Each row is a point on a tangle of strands that fork, close into loops and nearly touch. The rows are in no order.
Points whose rows are less than 109 apart are linked; no others are. Some points are linked to none.
Q459: [ -3  21 -45  -5   9  -9  -3  25  12  -9  10 -47  -7  37 -17 -45  -4 -12
  19  10 -18  50 -21 -27 -10  10   1  37  50 -34  14]
Q713: [  5  -4 -30  -3 -12  -7 -44   6  17 -37   7 -56   0 -23 -46  -5 -37   9
  20 -14 -31  37 -52  -4  15   2  36  55  28 -27  -6]
Q973: [-26  13 -19 -50  -6 -34 -22  11  58 -35 -24 -37  10  20 -38  -4  -2  -6
  18 -39   3  48   3 -28  -6  56  -9 -36 -15 -33  34]
Q723: [ 20   4   7 -14 -38 -76  22  35  18   6 -22  26   8 -11 -56  31  63  -5
  -1   3 -31  38 -16 -33  -8   6 -26 -11  12  10  15]
Q36: [ -5   6  17 -19  13   1 -34 -18  37   9 -30   3  15   3  45 -32  30   4
 -23 -20  36 -10  64 -13 -23  12  -2 -43 -15   9  12]
Q562: [ -6 -18  11  60 -22 -20   6 -13  -4  -4  -7  25 -12  20  15  10  18 -28
  -7   6   6  23 -10 -55 -41  -1  -2 -26  -1  41   9]
Q23: [  3  -3 -35  -1  -2 -69  -7   9   0 -16  21   7  28  -6  22 -20  21 -10
  16 -20  11  18  15 -27  -8  53 -26 -66 -11   1  37]
Q885: [ 15   6 -21  34 -38 -58 -13  20  15 -10  11  -7  -9 -39 -17 -29  12   8
 -10 -25   5  39 -29 -30 -12 -19  10 -22  18  -7  27]
Q88: [  2   9 -39 -35 -16 -37 -51   8  35 -43 -13 -50   4   3 -19 -29 -24  -7
  25 -38 -19  32   3 -18   0  36  22 -16   0  -3  36]
Q198: [-17  -6  18  37 -16  20  59 -62 -47  29 -13  23 -19   0 -16  -2   3  -4
  14   4  16  28  25 -46  -2 -11  -3  -1  28  26   5]
Q766: [  1 -18  41 -14 -18 -13  55  28 -18   3   8   2 -15  32 -23  36 -21  12
   9  29 -18  -1  -3  52  11   9 -16  33  -1 -28   7]
Q612: [ -9  13 -24 -12  53  34 -16  27 -23  16  50  30  51   9  31 -23 -25 -12
  16  26   1 -52  49  37  20 -12  -9  24   4   3 -35]
Q245: [-14 -10 -25 -34  32  18  21   8  14  -4 -68 -33   1  26  16   2  17   4
 -13   1  18 -17  -6  24   8   6  12 -41 -31 -13  21]
Q51: [ -4  39  22 -25  23  31 -21  18 -13  11  38  33  17 -25  37  -4 -37  -1
   4  16  17 -85  13 100  16 -13 -36  24 -19  -2 -16]
Q550: [-10 -19 -13 -13  -2 -14 -30  33   9 -14  30 -22  10  -9   4 -13 -31  26
  24 -10 -12  -5   4  36   4 -25  26  46  15 -38 -39]
Q986: [ 12  26 -10  22  15  60  -8 -21 -26  19  68  48  47 -59  -6  -6 -29  10
  12  12  12 -89  15  -1  18 -17 -23  40 -24  35 -39]
Q164: [ 34  28  -4  -1  42  58 -25 -72 -37  34  57  43 -41  24  19  -4 -11 -38
  -8  59   9 -18  17 -19   0  37  -3 -26  -7  71  -2]
Q501: [  2  36 -18 -63  38  35 -44  28  35  20 -29 -36   3  -5   9 -19   4  26
 -13 -32  19 -28  15  46  11  -2  47  27  15 -13 -35]
Q610: [  4  -1   6   8  -9 -15 -21  19  41   5 -23 -35 -21   1 -51  12  29   7
 -22  10 -33  83 -63 -36 -13 -12   0  10  44 -35  14]
Q797: [ -6  -9   2  16  11  32  14 -39 -25  23 -30  22  -7  22  31 -21  10 -21
 -14  10   9  10  68  -1  11  10 -25  16  30  43 -17]
Q434: [ 36  19  11   7  25  43 -50  -1   8  20  30  28  25  -5  40 -21   3 -18
 -33  39  25 -73  18   0   8 -13  17 -14 -42  44  -8]
Q865: [ 14 -25   4   5  -4  34 -35 -18   8 -22 -33 -15  36 -38   1  21 -21  27
 -29  -7   0  -8  12   9  28 -31  45 -18 -52  20 -19]
Q717: [ -2  11 -22  -5   8 -12  19  -4 -22  32  17   5 -31  24  25 -49  12  -6
  14  12  22   6  37  11   4 -19  -8  34  48 -30   7]
Q894: [  9 -29  -6 -49  15 -42  17  39  -4  33   8  -5 -34  47  23   4  25   7
  28   7  11  -1  -4   8  -3  -1 -11  16  27 -49  -4]
Q219: [  2 -23  -1  33 -17 -46   8  17   7  -9 -27   9  13  20  -6  14  25 -22
 -13  -5 -23  28  -9 -30 -23  13 -10 -46  -6  11  34]
Q332: [ -5 -18 -24  30 -11 -15  44  -6 -19   1  -7 -12   3  17 -41  -4  -5   0
  22  -3 -17  54  12 -55  -5 -10 -10  20  39   0  10]
Q751: [-17  -6  -5  31 -31  24  41 -19 -10 -12 -45  12   9   8 -31  20 -17 -13
 -20  -8  -2  16  15 -28   7 -13  10 -20 -27  20  18]
Q703: [  6 -16   2   3 -32   9  53   1 -11 -10 -13  -7 -19   5 -45  18 -32  14
  -9  14 -11  20 -10  14  20 -13  16  32   0 -28   3]
Q214: [ -9  16 -15 -67  43  10 -36   0  34   5 -32 -27  32  22  41 -30  34   1
  -1 -40  29 -17  78 -22 -14  13 -12 -53  -3   5  -6]
Q442: [ 28 -12  17   1 -36 -61  32 -24 -23  18  16  42 -33  12   5  25  43  -6
  13  23  31  47  42 -38  17  19 -26 -33  10  21   3]
Q184: [ 28 -13  -5  13 -38 -57  37  18 -13  -1   0  34   0 -11 -61  42  27 -10
  22  -7 -15  20  -5 -58   4  -4 -14 -16 -14  16  15]
Q40: [ 16  -5 -11 -12 -12   4  21   5  -9 -11 -17  -6 -16 -13 -12   4 -16   4
 -27   0   7  -4  14  42  33 -17  30   9 -11 -17  -2]
Q676: [ -4  -7  -2 -12  -6  -3 -61  -2  43  -3 -22 -73 -19   6 -48  31  19  10
  -9   2 -39  80 -60 -15  13  15  23  25  24 -42 -12]
Q527: [-10 -10  53  52 -18  -1  43 -24 -26  31   9  31 -25   5   3  -3  -1   0
   5   7  19  44 -36 -45 -37 -47 -23  28  60  10   3]
Q924: [  2   3  12 -53   2 -58 -23  27  72  10 -34 -39 -25  -2 -20   7  71   6
   8 -15 -13  40 -49 -43 -26  27  -9 -31  30 -38  22]
Q972: [ 13  -3  26  15  11   1 -32  -5  21  -1  17  17   6   4  47 -24  22 -17
 -26  14  28 -34  25 -20 -12   0  17 -46 -30  30  14]
Q348: [ 11   3 -42 -32  30 -35 -22   3   4 -39  11 -13  57  -6  17 -31 -12  -7
  17 -13   6   3  39 -10  11  59 -20 -76 -33  -4  35]
Q573: [-11  30  27  -9  -2  33   9   6  -8 -18   6   6   6 -29   6  -8 -50  11
  -6   2  -9 -55   2  98  21 -10 -11  41 -12  -1 -10]
Q510: [ 14  13 -38 -14  49   5 -19  -1  -7  21  13   2  29   1  60 -33  33 -20
  -1   3  27 -28  62  -7  22  11 -14 -48  -7  14  12]
Q707: [  3 -37  18 -26  12 -21 -17  42   5  26   0  -6 -22  27  31  17   6  16
   6   2   7 -13 -10  32   2 -10  33   9  -8 -44 -24]
Q592: [-26  -9   3   7  17  24  44  14   0  12 -53 -22 -10  58  17  10   7 -10
 -19  11 -11   2 -17  31 -15   9  -5  -4 -11 -17  24]
Q988: [ 25 -25 -33  25 -17 -38 -16   1  -8 -55 -10 -22  17 -51 -25  52  10  27
 -21  -4 -15  15 -52  21  34  -1  24   9 -29  -4 -25]
Q932: [  6  32   4   7 -11  40  32 -22 -40  42   0  32 -14  -5  -7 -11 -22 -23
 -40  11  14 -39  39  48  21  16  -1  22   0  32  11]
Q546: [-11   0  -1  40 -32  -3 -28 -12   0 -10  -3 -39   5 -67  -7  12 -15  61
 -11 -29 -11  24 -42   4  -3 -33  41  33  16 -23 -33]
Q919: [  1  -9   7 -13 -32 -58  14 -29  13 -10  -8  13 -20  23  29  -5  39  -3
  -9   4  40  56  43 -28 -15  25 -30 -46  17  -1  21]
Q557: [ -6 -36   0 -10 -15 -24 -73 -10  43  -2 -24 -43   6  23   2 -20  -5   8
   9 -36 -14  31  18 -39 -28 -13  35  -4  20 -10   7]
Q756: [ 29  22 -65 -27  22   3 -48  13  32 -36 -24 -29  45 -19  -1 -35 -13   1
  -6 -35   3 -26  47   7  16   6  31 -12 -20  14  -2]
Q533: [ -5 -15  13  45 -10 -37  20  17 -11  21   5  22 -30  28  30   6  49 -25
  -7  15   0   8 -33 -29 -40 -10 -12  -1  22   9  -2]
Q708: [  1   3  57  47 -29  -8  33   4  -1  32  -8   7 -31   0 -35  11   0   8
 -24   1   1  58 -54 -23 -38 -42 -12  18  46 -16  21]
Q855: [-12 -51  -8  11  -3 -11 -42  -8  10  -2  -8 -28  16  24   4  -7 -13  12
   6 -25 -39  29  19 -34 -40 -19   9  31  40  -2 -10]
Q280: [ -2  35 -26 -56   0 -25 -80  -9  45 -50 -23 -76   2 -22 -10   7  14  11
  15 -41  21  26 -38   1  27  45  36 -16 -25 -23   2]
Q845: [ 43  14   6   3  -3 -16  29   5 -25  15  25  40 -42  24   8  33 -11 -42
 -13  47  21 -28 -29  17   9  25   1 -19 -48  18  24]
Q326: [-16   2 -52 -48  48  -7  -5  -9  -2  -1 -10 -29  17  20  41 -40  47  -9
  25 -30  23  -2  58 -23   4  25 -19 -59   3  -3  10]
Q952: [-26   0  63  47 -25  15  37 -53 -45  22  11  39 -35  22  12  20 -20  -8
   6  -1  16  15 -28 -37 -59 -28 -19  23  26  37  -7]
Q143: [  3  22 -13   0 -26 -60 -10  13  46 -18  -1 -12 -11  -4   6 -41  28   0
  -7 -24  16  56 -10 -37 -30  14 -11 -36  25 -17  39]
Q516: [  3  28   4  30  -5  30  33 -54 -40  40  -1  40 -30  11  18 -16  14 -34
 -11  23  15  -2  51  13  12  23  -7  -3  21  38   3]
Q696: [  3 -27   3   2  -2 -23  -4  24  16 -15 -17  14  18  17   0  30  28 -25
  -9  11  -2   0 -16 -14   3  29  -2 -67 -58  12  28]
Q680: [ -5 -25 -16  -2   9  20 -45   5   2   5  -4 -23  31   3   0 -16 -23  14
   9 -29 -20  -5  68 -21 -13 -26  25  28  24  16 -25]
Q423: [-19 -16  32   0  -3   3 -17  20   6  15  11  -4 -10   6  29 -10 -11  23
   4  -5  -5 -25  17  54 -11 -28  16  27  14 -36 -28]
Q462: [-28 -11   4  15   3  40  -5 -19  11  29 -40   5  11  29   1 -32   4 -11
 -35 -10 -10  -2  64  12 -15 -11 -31  29  21  26  -7]
Q695: [ 14  30  -6 -36  14  29 -30  26  10  30 -19   0  16 -19   6 -22  -2  21
 -30 -19  12 -40  52  57  12 -15  16  39   4   5 -25]
Q830: [-19  -4  34  -2  12  40 -20  11  -1 -16  30   9  49 -43  10   1 -49  34
  19 -15 -12 -62  27  37   0 -43   6  30 -24  16 -41]
Q71: [  5 -25  59 -35  -1   9  32  -3 -31  11  21  14 -20  34  17  36 -47 -17
   4  33 -15 -35  -3  71 -10  25  -7  19 -14  -5   9]
Q702: [-21  13  10   8   8  11  13  22  36 -22   5 -46 -17   4 -21  -7   4  28
   2  21 -40  54 -61  34   3 -12 -18  34  38 -66   2]
Q891: [ 31  11  -1  24   1  51   3 -45 -45  18  44  49 -19  -5   1  -4  -6 -32
 -14  31  23 -30  18 -27   7  14  21 -34 -23  60  -6]
Q788: [ 29   5  29   6 -27 -41  39 -15 -41  14  15  56 -37  34 -22  56  56 -36
  17  45   3  35   5 -44  -8  29 -35 -33 -11  50  -9]
Q949: [ 15 -29   0 -24 -19 -61 -25  34  31   2 -31  -9   5  -8 -46  38  33  12
   2 -17 -44  35  -3 -21   2  13   7 -26 -10 -10   9]
Q997: [ 17  -4  -7   4   2 -60  35  18  -1  22  -6  12 -36  29  41  11  77 -15
   6  24  18  21 -14 -34 -14  17 -30 -26  26   0  17]
Q493: [ 26  22  39   3 -39 -60  24  23  11  24 -22  28 -15  -6 -42  26  73  -8
 -13  14 -11  55 -29 -52 -21 -27 -39  -6  44  26  18]
Q408: [ 23   2  15   6 -14  19  28 -17 -28   8 -11  15 -30  -3   2  10 -35 -13
 -26  15  11 -33  -9  54  24   6  24  18 -24  10   3]
Q263: [-66  25  62  15 -10  60  19 -31 -12  -2  17  19 -14 -25  -1  -7 -32  15
  38 -27 -15 -64  17  35  -6 -18 -46  14   7  33  15]
Q770: [-18  15   2 -65  -1 -52  22   3  52  -7 -15 -40 -18  20 -11 -12  66   9
  17 -21  14  48 -31 -49 -37  35 -48 -39  14 -31  34]
Q60: [  0 -19 -15  -1  -3  -7  45   0 -15   4 -18  -6 -14  43  -2   0  14  -5
  10  20  -7  40  33 -17   8   1 -12  -3  22  -5  14]
Q832: [-23  11  -3  17  25  44  12   9 -10  19 -39  -6   7  35  23 -27   9 -18
 -29   0  -3 -24  19  33   3  -2   7   8   4   1  15]
Q294: [ 10  14 -30  -5   8 -18  17  14   4  18  21 -23 -33  37   5 -51  17 -10
   9  27   0  46   0 -12  -7  -5 -31  29  67 -53  18]
Q694: [ 23   2 -16 -58  18  -6  -9   7  13  -5 -26 -25 -18 -26  23  24  20  45
 -26 -15  43 -21 -25  51  33   2  38 -34 -34 -36 -20]
Q585: [-18  11 -21 -76   9 -32 -40   5  53 -36 -27 -60   8 -12 -23  13  10  17
  17 -40   3  23 -20  -7  14  65  14 -56 -36 -30   5]
Q122: [ 21 -19 -48   6  14 -32 -17   1 -18   1   8 -19  16  21  32 -33  21 -16
  25  -9  -2  22  46 -34  -8   1   7 -10  34   2   4]
Q933: [-16  -7 -18   0 -12  -7   2  29   9 -40   1 -49   0  -2 -56  10 -18  27
  26  -6 -50  45 -50  12  10   6 -10  52  28 -44 -10]
Q448: [-46  17  62  35 -28   0  32   6   1 -17  26   5 -36 -20  -3  24 -20  21
  19  16 -22 -12 -55  64  -6 -14 -28  12  11 -26   5]
Q509: [ 28 -29   5  -3  -5  -4  14  23 -10  -8   9  31   7   2 -34  60  -4 -17
  -8  49 -31 -27 -48  -7  25  15  -3  -6 -55  27 -18]
Q73: [  2  17  -8  29 -16  44   7 -38  -7   3 -10  44  11 -29  -7 -22  -9 -25
 -31  -1  25 -20  35 -22  14   0   9 -40 -33  53   9]
Q833: [ 23   3  -6 -25  34  18 -29  10   5  -5 -19  -9   8 -21  34  22 -10  20
 -31  11  31 -43 -19  72  33 -11  47   0 -33 -13 -24]
Q216: [  4  15   0 -13  -7  29  -1 -15  38   5 -45 -42 -38  36 -22 -33  -1 -11
 -15   8   3  73  -7 -32 -18 -18  -7  15  37 -37  35]
Q390: [ -9  -1 -18  16 -22  28  32 -27 -30  20   5  21  11 -47 -22 -24 -32  24
  10 -26   5 -19  28 -31   1 -24  19  43  13  -7 -16]
Q494: [  2  30  -7  -8 -27 -83  21  30  39 -21  17   7  12 -16 -23 -15  46  -1
  -2 -18  -2  63 -25 -34 -32  38 -45 -39  24 -22  43]
Q602: [ 16 -13 -29 -57  26 -26  23  36   9  -4 -26 -33 -19   6   4  37  20  22
   4  -4  23   4 -46  38  39  12  26  -6 -29 -48  -6]
Q860: [ -6  22  -5  42   8  60  17 -16 -20 -15  19  21  48 -66  -2  -9 -34   6
 -11  -2  -3 -69  -7  -1   4 -17  -6  39 -29  31 -28]
Q831: [-23 -15  12 -48   0 -50   1   3  45 -13 -28  -3 -10  36  16  -5  46  11
  -1 -20  12  40  17 -35 -26  32 -34 -55  -8 -18  28]
Q729: [ 17  14   5   7   8  32  -5 -14 -50  27  63  56  -8   1  14  -2 -43 -18
   5  38  12 -61  11  28   0   0 -15  13 -25  15 -17]
Q248: [-20  -3  26  38  -9  33  33 -13 -26   4   0  24 -29  63   1  40 -21 -36
   2  40 -26   5 -32 -17 -33  23 -15  -5 -20  28  -6]
Q545: [ 15  -2 -48 -20   9 -29 -26  25  11 -20 -15 -38  19  -9   6 -15   1   0
   1 -25  -1  -1   3  -1   5   5  26 -11 -15  -8  13]
Q541: [ 27 -18   8   9   7  27 -39  -7   6 -23  24   5  40 -23   2  26 -25   3
 -33  30   1 -37 -32  10  27 -26  42 -17 -65  36 -16]
Q224: [ -6 -27 -30  13  -3 -12   0  18 -28 -15  35   1  32 -13 -13  -4 -38  10
  25 -10 -29  -7  12   2   4 -16   9  33  -2 -15 -16]
Q27: [-53 -12  29  41  -7  21  27 -10 -22   1  10  18  -9  23  24  -6 -17  -6
  17   9 -21 -15  10   8 -25  -9 -28  22  26   8 -18]
Q890: [ 41   6  13  -6  15  15   5 -56 -66  40  53  39 -57  43  20  32  -8 -45
   3  57   7   3   5  -1 -10  50  -1 -27  -4  46  -9]
Q927: [-28  19  24  31 -14  -6  48  26   6 -27  27  -9 -17 -13 -12   3 -15  23
  11  27 -25  28 -63  41   4 -19 -34  35  26 -54   4]
Q197: [ 30   4  16  22 -26 -10  35  -8 -42  21  24  44 -45  24  -5  32  14 -31
   6  33  16  -7  -9 -25   3  26   2 -45 -33  28   3]
Q588: [  5 -51  -4   9  18   6 -15  11 -13  -3  12  -2  37   3  12  11 -26   2
   6   2 -19 -20  23 -13  -5 -18  19   7 -15  10 -15]
Q697: [-11  -8  11  39 -28  15  31 -44 -31  23   0  22   7 -34 -10 -12 -18   5
   4 -25  24  -2  14 -67  -8 -40  16   6  22  19  14]
Q380: [-16  29  -8   8   3  34  26 -16 -40  30  49  43  12 -32  -6 -17 -26   4
  18   4   2 -46  51  54  27  -9 -42  42  13   2 -13]
Q272: [-48  -9  29  24 -22  22  16  -8  -4 -37  25   9   8 -53 -10   2 -34  41
  37 -23 -14 -19 -13  15   5 -31   0  29   7 -27 -14]
Q921: [ -9   6  11   0  24  27 -40  19   6 -38  27 -14  44 -39  25  22 -22  37
   6   9  -8 -40 -11  79  22 -33   7  21 -24  -9 -59]
Q900: [ -3  21 -29 -16 -16 -97  -1   8   7  -7  38  22  26 -14  10 -10  40  -9
  27 -13  -5  42  -4 -29 -30  69 -56 -57  17 -31  26]
Q105: [-19 -33  39  10   9  44 -25 -17   7 -10 -14  -3  44 -37  -3  22 -38  45
  -4 -17 -14 -35   2  14   7 -36  30  23 -24  -1 -44]
Q162: [-15 -33 -21 -11  25 -17 -14  16  -1  -1   6 -23  12  49  27 -35  10  -6
  29  -3  -7  27  36 -23 -24   1 -13  37  57 -14 -19]
Q644: [ 28  24 -11 -30  44  24 -25   8  28 -13 -33 -16  35 -24  40  -4  13   6
 -39   7  40 -54  -6  49  29  -6  25 -35 -49  18   0]
Q964: [-16  15 -16  39 -15  18  39 -22 -49  20  35  37  -3 -33  -7 -26 -18  -7
   9  -8  -2 -22  33   7  18 -22  -3  29  22   7 -23]
Q289: [ 15  -5 -32 -24 -18 -12 -31   3  29 -23 -25 -40 -14   8 -60 -11 -19 -10
  14 -19 -18  50 -12 -31  22   8  31  14  18 -18  21]
Q734: [-38  25  29   7   1  66  34 -29 -25  10  15  45  28 -29 -17  -6 -37   6
   9 -17 -11 -52  47  32  16   2 -44  40   8  36  -6]
Q428: [  7 -13 -35 -67  22 -43  -5  39  41 -12 -25 -45   3  -3 -14  21  40  26
  21 -23  14   8 -32   0  15  28  11 -49 -31 -39  10]
Q79: [-33  15  56  -9  -6  25  -6   5   0  12   7  12  -5  -7  16 -21 -30  26
  -4 -22 -10 -38  32  81  -6 -13 -18  32  19  -1   1]
Q421: [ 26  -8  -1  15   7  30 -19  -3 -15 -44  46  27   5 -10   5  27 -41 -12
 -18  40  -1 -55 -60  27  19  -7  18   9 -59  23 -26]
Q800: [ -2  25 -34 -49   5   8 -43  -4  41 -25 -35 -75 -28  -1 -15  12  20   8
   1 -12  10  38 -52  12  28  25  59  18   0 -36 -13]
Q370: [ 27  10   1  -2  24  -3   1 -53 -48  39  36  27 -57  36  64  -4  17 -47
   7  44  28 -19  17  14 -10  31 -20 -12   5  26 -17]
Q579: [  7  -6  24 -14  14 -29   8 -28 -18  29  -3  10 -40  33  83  -9  40 -30
   3  12  47 -20  23 -12 -10  17 -25 -33   8  19   4]
Q449: [ 13  -5  -6 -28   0  19 -70  -7  30  -9 -22 -37  28 -26 -31  -8 -33  23
   3 -41 -12 -12  60 -12   5 -15  54  15  -2   2 -31]
Q875: [-48  12  59  27 -15  36  46 -25 -19 -17  21  35 -26 -19 -17  47 -39  26
  52  -9  -6 -33 -67 -27 -26  -3 -21  11 -22  -3 -17]
Q631: [ 28  29   6  -1  25  45  -9  14  -7  52   4  44  17 -17  -7 -17  -8   3
 -41 -11  18 -55  47  50  29  14 -12  42   2  29  -4]
Q320: [  4  -1   5  33   1  37  14 -11 -17 -54  16  20  19 -48  -6  27 -42   6
  -3   6  -6 -52 -44  40  13 -26  -1  32 -51   9 -37]
Q731: [  2 -23   8  26 -27  -1  52 -11 -19  -8 -22  20   9  24 -51  51   0 -15
   5   7 -18  35  -5 -52   0  -5 -12 -19 -24  27  11]
Q979: [-52 -31  10  26  -9   2  16  -1   3 -21  20 -16  26 -35 -23   0 -36  41
  44 -32 -46  19 -32 -25 -18 -23 -23  41  34 -34  -2]
Q41: [ 41  22 -18 -24  52  16 -33  15   1  30  25  16  44  -3  48 -26  24  -4
 -14  23  41 -67  30   8  21 -16   8 -36 -22  29   7]
Q945: [ -9  -1 -36  51   0  10  33  24  -6 -31 -13 -11   8  -3  12  -2  -9 -17
 -14   5 -14  -8 -44  10   5 -13   7  13 -15  -5  -5]
Q369: [-42 -27  21  40 -19   4  49  -3 -31 -10  11   8  18  -5 -26   3 -20  19
  48  -8 -23  29 -19 -37 -15 -23 -24  33  32 -13   7]
Q752: [-12  -9  -9 -41   8   2 -71 -12  46  -8 -22 -51 -11  42  -8 -33   1 -25
  20 -19  -6  31  13 -36 -19  -2  35  27  44 -15  -1]
Q701: [ -7  17 -14 -47  20  14 -21  21  26  -5 -28 -54 -22   6   0 -12   1  20
 -10 -17   9   0 -23  51  24  -4  45  41  15 -47 -25]
Q409: [ -3   5   5  19 -30  11  16 -25  17  10 -25  -6 -30  -6 -35 -41  -7  -1
 -29 -13  14  66  10 -41 -14 -33   4  -2  35  -6  30]
Q137: [-22  10  11  11 -13  40  -5 -23  16  22 -23 -18 -16 -11 -34 -41 -16  14
 -31 -20  -9  25  14   0  -9 -30   8  44  53 -15  10]
Q233: [  3  23  -3   9 -18  41  -2   4  13  15 -14  -7   1 -18 -20 -42 -10  21
 -31 -29   0 -15  36  25   9 -27  16  53  26   4 -15]
Q526: [-25 -21  19  56 -23   1 -12 -13  -9   6  -3 -10  25 -48   0  12  -9  37
   1 -34 -18   5 -42 -29 -32 -32  33  15   4  -8 -18]
Q246: [ -9  -6  24  43 -13  39  23 -37 -43  18  21  41 -37  26   0  16 -26 -20
   5   9  -2 -12 -19 -32 -46   1  -4  -5 -10  42  -9]
Q877: [-50 -24  34  34  -6  21  15  -8 -18 -14  34  20  13 -37 -10  44 -27  24
  52 -17 -25 -36 -42 -29 -26 -14   1  17 -23 -11 -19]
Q116: [ 19  33 -20  12  48  51 -37   3 -26  31  71  37  57 -18  13 -20 -10  -8
  -5  39  13 -60  38  24  33 -11 -20  33 -14  43 -27]
Q430: [-11  17 -28 -44  17 -10 -54 -12  44  -4 -27 -50  -2  25  14 -56  22 -18
  20 -35  12  16  43 -44 -16  30  12  -9  26  -9  16]
Q392: [ 22  30  -5 -11  23  42   7   3  -3   9 -32  15   4  -6  32 -16   1 -27
 -51  14  27 -70  -5  49  20  16  17 -22 -39  30  13]
Q688: [  4 -25 -32 -40  16 -28  24  33   5   8 -19 -31 -19  43   7  -2  32   0
  22  -2   5  25   2 -19   9  15   1 -10   8 -32  16]
Q980: [ 40 -30 -15  13 -10 -42   4  26  -4 -28   0  18   6 -29 -16  48   3   2
 -11  20  -6 -11 -40  27  30  -4  17  -1 -47   0 -10]
Q363: [ -1   0 -27  25 -13   8 -17  -1   2 -46 -14 -32  22 -40 -19  13 -24  35
 -15 -16  -8   3 -31  33  16 -22  34  38  -1  -6 -43]
Q957: [ 27   0  39  19 -36 -37  43  13  -5  25 -17  28 -38  12 -27  18  28   2
 -18   4  21  60 -31 -26 -11 -19 -18  -7  27  -2  28]
Q555: [  3 -32  -1  62 -26 -45   4  21 -17  10   5  12  18 -37 -24  27   7   5
   2 -16 -33  11 -57 -45 -34 -17  18   3   9   8   7]
Q486: [ -2  35  -3 -50  64  38 -20  41   6  10  33  26  46   1  34   1 -30   9
  -6  10  16 -54  42  81  19 -22 -13  21  -4  -4 -23]
Q548: [ 12 -29 -28  -1 -13 -47 -39  30   7 -18 -21 -38  17 -27 -31  36  18  29
  -1 -23 -39  42 -45  -3  13   7  26  -2  -2 -11  -3]
Q310: [ 17  25 -32 -29  42   3 -41   3  29 -40   2  -8  74 -28  20 -36  -8  -1
  -6 -27   7 -23  52   0  13  23  -7 -59 -41  18  27]
Q335: [  8  21 -27  14  17  -1   9 -15 -38  54  17  35 -16   9  34 -30  19 -31
  -4  21  25 -23  52  27  17   1  -7   2  19  -7  -1]
Q382: [  9  -1   9  -9  19 -37  24   0  -9  20  12  26 -44  43  55  20  51 -33
   6  32  30 -17  -4 -21 -11  38 -31 -56 -22  15   9]
Q840: [-11  -4  33  46 -29  11  49 -10 -13   6 -32  10  -7  49 -25  43   2 -19
  -6  32 -22  33 -32 -12 -23 -11 -28  10  -6  11   9]
Q39: [-49  17  69  17 -27  26  12  -9 -18 -20  46  20 -35 -18  13   9 -38  -2
  34   2 -16 -46 -17  50 -19 -11 -34   1  -1   9   5]
Q789: [ 19 -44  19   0  17  14  -9  19  10  -5   4  17  -1  33  -2  46   3 -23
 -14  37 -26 -13 -28 -22   6  22  14 -37 -59  41  -1]
Q359: [ 45   7 -10 -24   7   6  19   1   9  -7   5  20 -14  -2  19   8  -4 -18
 -27  28  45 -42 -22  28  34  12  11 -39 -58   4  24]
Q810: [ 13  -7  -9  -3  10  -1 -16  16  44  -4 -21 -53 -19  44 -29 -20   7 -19
  -3  11 -34  70 -41 -42 -18   3  -7  18  53 -43  25]
Q614: [ -2 -11 -16  23 -10   8 -12  -8   8 -29 -26   3  26 -10  -2 -16 -13 -26
 -17 -10   1   4  36 -24  16   0   6 -46 -34  27  27]

How many points has the smallest loop of links through each point below? Write - if it is on no loop.
Q219: 23
Q972: 7
Q462: -
Q184: 11
Q137: 13
Q332: -

A fork is a point with three links, a tip a point with one. Leave the first point through the second and follow the links. Name the first fork or tip that comes.
Q751, Q614: Q988
Q924, Q770: Q585
Q320, Q860: Q423
Q493, Q957: Q731
Q143, Q494: Q88
